Each row is a point on a tangle of strands that fork, close into loops and nearly touch. The rows are in no order.
In the rows, zero is written as 128.
Points whose rows are less than 85.9 apart are linked; no others are. Some points are linked to none.
Q659: [ 99 194 102 121 165  79 189 165 101 120 136 130 178 172 143  40  97 111
 147  91 189 130 133 184 131  71  95 106  60  86]
Q947: [139 136 112  68 130 110 123 172 147 110 113 144 190 179  58 170 147 117
  81 136 113 181 126  90 117 112 107  93 139 109]
Q303: [174  86 132 136  81 129  35 106 124 149 189 120 100  59 201 117 108  97
 143 100 109  96 164 120 128 159 131 162 141 127]
Q216: [120 139 164  84 150 145 146 120 135 148 118 140  75 162  81 210 164 139
 122 187 106 129 125  80 118 148 139 117 171 129]
Q43: [133 150 159  61 148 121 149 130 141 145 104 158  88 195  75 221 174 128
 111 198 109 151 123  69 110 157 130 112 167 121]
Q945: [181  92 127 144 109 141  59  98 109 133 150 109  94  80 169 154 111 144
 146 141 136 104 132 113 123 160 158 129 155 112]
Q460: [116 197  74 115 141  74 221 166 114 119 122 164 162 192 103  81 111 107
 131  94 210 137 121 170 134  67  93 145  80  97]
Q856: [225 118 115 182 102 147  57  92 143 123 154 119  85  87 169 192  98 137
 169 130 189 117 153 112 134 167 146 143 163  96]
Q537: [ 95 157 106 167 138 109 184 133 114 116 109 128 149 138 139  56 116 128
 143  97 151 128 118 174 124 100 113 138  84 134]
Q126: [ 72 144 109 165 123  90 192 141 116 131 140 139 152 152 142  18 122 120
 131 108 117  87 144 137 110  92 111 138  87 164]
Q119: [130 131 139 195 105 179 132  81 154 120 121 131  74 102 131 145 115 118
 144 128 134 128 126 152 145 163 135 148 136 154]
Q411: [157 121 121  93 131 116 135 158 133 103  79 137 137 162  92 178 147 130
 107 138 129 185 102 102 121 129 125 104 154 125]
Q997: [ 88 127 140 139 128 151 165 126 153 131 109 132 110 135  87 154 143 139
 116 147 111 140 107 126 126 127 135 132 148 156]
Q252: [166 113 141 174 138 118  72 130 128 131 140  86 169  77 216  81  95 110
 174  85 154 119 119 181 136 142 124 119  91  99]
Q306: [171 106 131 111 124 145  61  96  98 145 147 104  91  95 165 166 128 155
 146 156 121  98 138  91 119 158 159 121 157 119]
Q354: [200 105 120 152 120 128  63 116 121 128 134  91 127  80 180 155 107 144
 153 124 157 126 124 129 130 157 152 121 133  98]
Q793: [142 112 137 135 155 117 108 144 115 114 112  84 182 102 162  81 110 133
 134 110 125 134 101 162 135 118 120 110 102 109]
Q814: [ 90  90 147 107 139 120 135 142 135 125 143 115 181 127 121  82 133 131
  94 128  57 109 135 125 128  93 111 136 118 159]
Q320: [ 81 128 124 162 124 107 163 132 125 130 127 131 146 125 164  32 121 117
 132  94 104 104 136 151 119 116 110 139  83 159]
Q101: [178 127 141 158 121 146 127  95 150 106  86 147  73 122 129 193 129 139
 138 136 167 157  99 117 148 161 149 121 148 129]
Q993: [ 98 192  99 102 157  83 185 171 115 120 150 135 212 165 109  55  98 106
 113  96 182 143 139 177 131  52  83 115  82  80]
Q485: [202 124 125 185 122 144 116 100 159  94  84 143  87 105 148 180 120 123
 159 117 193 150 104 127 159 163 146 129 136 114]
Q779: [161 100 131 104 135 131  73 117  98 128 129  96 126 105 165 142 125 158
 134 152 103 111 123 103 119 144 154 117 146 123]
Q582: [ 55 140 122 165 119 145 199 125 159 137 132 152 115 138  99  96 146 143
 129 138 116 116 134 144 119 115 119 153 135 178]
Q427: [190 106 132 165 126 123  53 124 127 130 147  81 147  70 208 118  99 126
 166 102 161 115 127 154 134 141 144 126 118  93]
Q853: [ 97  96 148 122 124 134 129 134 129 135 137 117 142 113 146  99 135 132
 110 120  67 109 122 136 129 118 130 134 127 163]
Q129: [158 120 141 115 128 150  88  89 113 135 126 119  68 100 144 185 136 151
 142 164 131 116 134  92 121 162 162 119 159 117]
Q206: [138 175 106 189 148 115 177 121 113 109  95 129 131 138 158  79 114 116
 174  71 205 137 112 193 151 128 120 135  61 112]
Q220: [134  89 139 145 108 139  85 109 126 134 145 111 127  78 187  92 113 119
 130 105  90 103 123 143 136 138 138 137 129 142]
Q837: [149 142 142  61 132 112 144 142 147 132  86 163 105 200  78 213 167 128
  98 179 118 174 121  71 113 146 120 107 155 117]
Q739: [146  97 157 108  87 174  49  80 115 174 190 145  25  78 149 154 123  96
 150 138 104  75 198 102 140 174 139 159 170 138]
Q263: [143 121 127 172 114 161 125 103 145 112 111 125  96  97 142 144 121 134
 140 124 142 137 108 144 144 154 141 134 135 138]
Q390: [130 114 149  66 155 138  96 109  84 157 137 121 101 131 122 170 143 166
 122 176  74  97 141  78 112 149 149 116 155 133]
Q740: [130  88 151 116 118 138  77 108 110 146 151 109 111  77 168 123 123 128
 124 122  77  99 136 120 129 149 148 140 140 146]
Q5: [170 128 123  72 130 106 132 153 134 118  77 153 127 180  85 189 161 127
 103 160 123 185 104  78 118 137 122 100 150 118]
Q182: [150 113 131 114 128 120 146 141 138  97  69 140 119 151 104 169 146 130
 114 135 152 183  86 120 134 128 123 104 148 128]
Q198: [135 114 157  70 133 145  55  75  72 181 171 143  52  93 146 156 151 150
 145 163  98  61 182  59 122 162 153 133 163 124]
Q689: [169  76 136 114  96 113  34 108 116 150 185 114 110  54 205 109 118  98
 125  92  92  86 151 109 130 138 144 154 129 136]
Q40: [ 50 127 160 134 118 164 176 120 165 157 140 137  88 135  91 145 154 136
 135 163  86 107 135 131 129 129 142 151 160 172]
Q965: [ 94 113 135 150 127 113 140 124 129 133 133 117 157 114 158  54 126 131
 122 109  81 110 127 151 124 120 116 142 106 156]
Q286: [131 169 114 188 149 111 164 113 104 112 114 122 136 128 183  56 101 108
 185  70 198 127 136 183 138 134 126 124  46 107]
Q926: [140 126 116  97 138 121 130 171 126 103 105 116 192 149  96 132 127 129
  93 123 124 178 104 129 126  98 107  93 126 106]
Q61: [215 125 125 187 111 148  82  96 150 106 115 127  93  95 162 186 110 128
 162 122 190 139 121 123 144 169 151 139 141 103]
Q768: [ 74 127 148 164 104 175 161 105 161 145 130 141  77 113 115 135 138 126
 137 141 102 106 136 146 133 145 139 145 147 172]
Q171: [121 151  99 126 137 110 172 167 130 107 100 133 168 160  89 113 129 117
 111 101 169 175  98 161 138  83  98 117 107 110]
Q784: [133 144 116 180 142 129 165 125 123 101  94 127 134 123 139 102 116 120
 151  87 184 153  96 175 147 127 118 135  93 122]
Q323: [ 88 109 134 109 142 136 144 146 138 129 138 120 155 150  78 128 139 142
  98 146  82 135 127 121 114 108 121 127 150 147]
Q41: [149 121 143 147 151 109  86 138 117 118 126  81 181  86 196  71 105 120
 157  97 152 134 101 177 140 122 122 108  90  95]
Q850: [102 148  99  80 124 101 127 187 157 105 138 147 232 166  47 125 136 102
  68 105 147 174 142 107 131  71 102  99 108  97]
Q109: [100 165 113 186 123 112 179 121 107 119 123 134 121 136 161  36 109 111
 158  92 159 109 135 167 127 125 119 132  72 139]
Q243: [129 133 114 151 141 124 160 142 124 103  87 126 151 138 117 110 130 128
 124 104 158 170  94 161 132 110 114 125 113 124]
Q591: [ 98 113 149 124 128 153 140 121 129 136 127 118 100 124 107 153 141 146
 118 151  92 123 121 125 124 139 147 129 155 158]
Q62: [119  96 145 109 134 138 117 130 117 133 126 111 131 114 126 134 131 142
 112 146  72 118 121 124 121 133 145 130 146 151]
Q14: [ 69 143 131 159 119 145 203 126 175 130 118 157 104 152  76 145 154 135
 122 141 138 139 110 136 130 116 120 150 136 169]
Q290: [ 86 130 133 175  94 162 148  97 145 141 141 142  91 109 147  96 128 114
 135 118  94 105 142 152 135 152 129 149 127 175]
Q643: [145  73 150  98 111 114  51 108 101 148 170 116 107  63 184 112 123 122
 112 107  69  77 142  98 131 142 147 144 130 139]
Q564: [173  96 125 171  84 138  50 104 136 140 182 121 105  66 200 114  97  98
 157 103 132 102 155 144 131 167 132 167 129 119]
Q89: [ 54 114 160 103 139 153 166 143 167 162 150 133 126 149  70 153 163 137
 123 165  68 102 145 118 125 123 131 151 160 167]
Q821: [ 70 110 145 110 135 148 159 148 151 145 145 127 141 145  83 135 152 137
 108 156  72 116 135 125 119 114 126 143 147 165]
Q943: [ 51 114 131 131 129 128 171 144 158 143 151 145 154 134 106  93 148 136
 108 137  64  98 137 132 119 104 118 155 129 178]
Q647: [174 125 134 145 118 161 104  90 134 114 112 129  68 105 143 192 123 143
 149 152 155 127 115 105 144 169 151 126 160 119]
Q397: [185 115 132 128 127 130 132 121 139 100  71 138  98 135 129 182 140 138
 132 144 163 171  85 112 147 152 142 109 144 122]
Q975: [110 176  72 113 125  80 200 175 134 113 126 167 173 180  85 101 118 109
 110  95 201 166 117 162 136  63  84 136  91 103]
Q156: [154 123 125  83 149 126 106 125 105 126 110 115 122 142 116 175 141 155
 108 169  97 140 116  91 114 137 136 100 154 118]
Q178: [117 143 109 105 139 103 152 174 131 108 110 132 201 157  82 114 120 115
  92  96 144 180 111 146 134  81 100 106 118 109]
Q42: [135 142 105  73 114 109 120 187 152 107 126 149 216 185  47 157 144 105
  67 113 133 186 138  92 117  88 109  82 118 103]
Q610: [108 196  85 129 156  79 210 162 108 113 119 143 155 177 127  67 102 118
 142  88 209 135 124 184 140  74  98 129  65  93]
Q215: [205 105 118 166  97 146  42  97 123 135 171 118  92  81 175 166 102 128
 157 127 165 107 158 121 129 159 151 149 155 104]
Q232: [113 130 130 195  84 174 127  90 155 129 138 133  78  99 155 106 116 112
 150 112 124 114 146 160 139 169 128 154 124 162]
Q789: [ 43 134 109 157 121 114 196 144 152 134 147 149 138 152 108  64 139 135
 123 133  93 101 143 136 114  99 106 162 118 173]
Q419: [124 131 161  71 145 149  77  81  76 173 149 138  47 112 137 174 157 153
 150 184 101  69 168  64 118 163 149 123 160 126]
Q477: [110 149 173  72 152 146 115  83  91 172 142 137  51 134 110 199 160 148
 142 195  97  83 154  71 123 166 154 122 167 122]
Q727: [151 127 118  78 139 114 112 169 125 106 105 119 192 169  81 157 135 126
  83 137 107 175 124 100 122 108 117  90 132 106]
Q907: [158 102 137 104 144 126  90 136 102 114 117  86 160 119 143 125 117 151
 112 138 102 131 110 117 114 120 134 102 142 112]
Q211: [ 98 180  75  99 124  94 174 181 142 121 132 163 207 177  60 104 117  96
  96  89 189 165 119 148 131  58  84 125 100  90]
Q620: [154 118 138 113 135 144 113 109 110 127 111 114  95 120 121 179 140 156
 127 166 114 135 109 104 124 154 155 114 157 127]
Q910: [154 100 132 168  97 143  70 107 124 130 153 107 114  81 188 105 107 109
 150 108 119 108 135 160 128 157 135 147 121 134]
Q736: [ 93 181  85 160 135  88 227 147 106 123 123 144 134 176 123  53 101 129
 143 105 185 100 137 154 122  90 118 148  83 130]
Q559: [158 119 119  95 145 123  95 140 103 115 102  96 148 136 124 154 129 156
 113 157 107 146 103 101 110 131 138  99 143 110]
Q69: [ 83 134 150  70 152 132 149 157 151 150 136 140 136 185  44 197 161 135
  98 186  85 139 151  73 108 132 132 121 166 136]
Q268: [ 96 162  88  94 128 103 149 175 153 110 155 151 240 162  60 100 123 108
  75  96 166 160 138 128 127  53  91 110  94  94]
Q440: [116 139 169  88 145 152 124 108 115 153 125 134  65 141 104 196 152 148
 130 189  99 116 137  85 127 158 153 120 173 132]
Q985: [ 83 108 131 111 143 125 152 159 138 127 142 118 194 146  87 106 132 135
  92 130  75 129 136 130 119  93 108 131 129 148]
Q2: [126 161 115 201 126 118 144 108 114 121 120 127 122 118 184  50 106 104
 177  76 172 118 144 185 134 150 127 140  66 125]

A fork is a point with three links, a tip a point with one. Leave the first point through the second and follow the links. Name the first fork or tip that comes.
Q268 / Q850: Q537
Q620 / Q156: Q306
Q793 / Q41: Q945
Q477 / Q440: Q101
Q178 / Q926: Q993

How many points has the smallest loop of links through each point below? Write - if it is on no loop.
Q647: 9
Q323: 12
Q643: 7
Q182: -
Q306: 7
Q89: -
Q850: -
